A landscape with many valleys, sampled at points; each row gives a point and its height.
A ball rolls from a point to whichever of its 5 nearest points has the largest drop for the distance, and stops where none of them is lower. Distance is the straight distance between rows; heights are no part of it.
mepas: [ 57 -39  21  65  26 -28  -6   6]  h=37.9
Panud: [ 66 -50  28  82  35 -33  -9   2]  h=39.6
lokim: [ -4  -3  -4  21 -22   2  23 -20]  h=30.8
Ror: [ -3  13 -12  -9 -30  16  16   5]  h=14.9
feped: [ 15   4  -8 -14 -17   1  -2  21]  h=24.2
gizal: [-34  31 -18 -22 -29  36  17 -15]  h=9.9
lumo: [  7 -28  12  55  -5 -20  29 -33]  h=43.2
fofov: [-60  40 -31  -9   5  15  29 -48]  h=18.3
povu: [-19  40 -21 -48 -34  39   4  15]  h=75.4
Gofe: [-11 -14  -3  32 -17  -7  26 -25]  h=20.9
Nofer: [ 36 -25  14  -9  13 -25 -27  30]  h=38.3
det: [ 42 -23  19  44   5 -25   5   7]  h=31.0
loras: [ 21 -19  12  38 -11 -17  17  -8]  h=27.1
dagi: [ 23 -13   2 -35   4 -13 -28  34]  h=23.1
nel: [-59  57 -17 -40 -22  44  20 -30]  h=12.0
Bib: [ 47 -35  23  20  30 -31 -32  22]  h=38.0
zom: [-15  34 -19 -40 -30  33   3  12]  h=58.7
kone: [-72  51 -37   2  20   2  40 -46]  h=35.9
Vatuz: [ 65 -45  26  54  35 -34 -24  14]  h=40.5
mugog: [-18  25 -15 -22 -34  28  12   2]  h=60.7
ner: [-49  69 -19 -60 -31  59   7  -8]  h=57.1
Raz: [ 19 -34  28 -40  19 -18 -43  34]  h=44.7
zike: [ 42 -36  27  71   8 -29  14 -10]  h=34.3
zus: [-70  45 -43  25  30 -10  41 -39]  h=43.3
lonev: [-76  62 -49  21  27  -8  51 -33]  h=63.8
gib: [ 33  -8   2   3  -3 -17  -5  20]  h=37.1
fativ: [ 10  10 -14 -33 -16   2 -10  29]  h=24.9
Mup: [-56  70 -19 -53 -21  51  14 -27]  h=6.2
tir: [ 25  -7   4  17 -13  -9  10   3]  h=11.9
Nug: [-62  33 -32  10  12   7  34 -48]  h=23.4
Faba: [-45  53 -16 -42 -27  48  14 -17]  h=61.3
tokin: [ 42 -23  10  18   8 -22 -12  20]  h=39.5
moded: [-33   3 -11  16 -11   0  27 -39]  h=9.0
nen: [ 51 -63  33  36  46 -28 -49  20]  h=42.6
gilu: [-67  53 -21 -29  -4  36  25 -41]  h=14.2
nid: [ 23 -52  45 -31  33 -11 -52  37]  h=57.5
bis: [-26  48 -22 -45 -34  42   6  13]  h=91.1
Bagon: [ 31 -30  17  57   2 -21  19 -13]  h=31.1
Lasa: [ 50 -29  15  41  19 -26 -11  13]  h=33.9
vono: [ 29  -3   0 -16   0 -11 -19  28]  h=26.4
Dezi: [-32 -10 -13  42   5 -21  33 -51]  h=17.9
kipas: [ 28 -20  14 -25  11 -20 -32  33]  h=30.9
vodup: [ 17   2  -5 -33  -6  -7 -17  28]  h=24.7
nerip: [  0  17 -18 -29 -24  16   2  21]  h=26.3
Toge: [-56  38 -19 -19 -12  27  21 -40]  h=18.0
zanar: [ 30 -75  59  -8  36   6 -60  43]  h=54.3
vimen: [ 33 -70  53  -2  37 -14 -61  31]  h=49.4
Binaz: [ 12   2  -9   0 -23   5  10   9]  h=16.2
sogom: [-30  17 -12  -4 -24  19  20 -28]  h=53.0
leb: [ 17 -11   6 -43   4 -13 -34  33]  h=24.5
rez: [ 26 -49  39 -10  31 -15 -54  30]  h=52.4

Call two points neighbours if one is among the 5 nearest of the other. Go from one point of each pair to the other, from neighbour to neighbour, staying as low as possible. Name the highest point that can't be avoided.
tir / gizal => loras
gizal / moded => Nug
gizal / Mup => Toge
tir / dagi => vodup
tir / Ror => Binaz

Where does a ball stop that starts at each point below?
kone => Mup
Faba => Mup
lumo => moded
lonev => Mup
Raz => dagi
Bagon => tir
mepas => tir
nid => dagi
Vatuz => tir
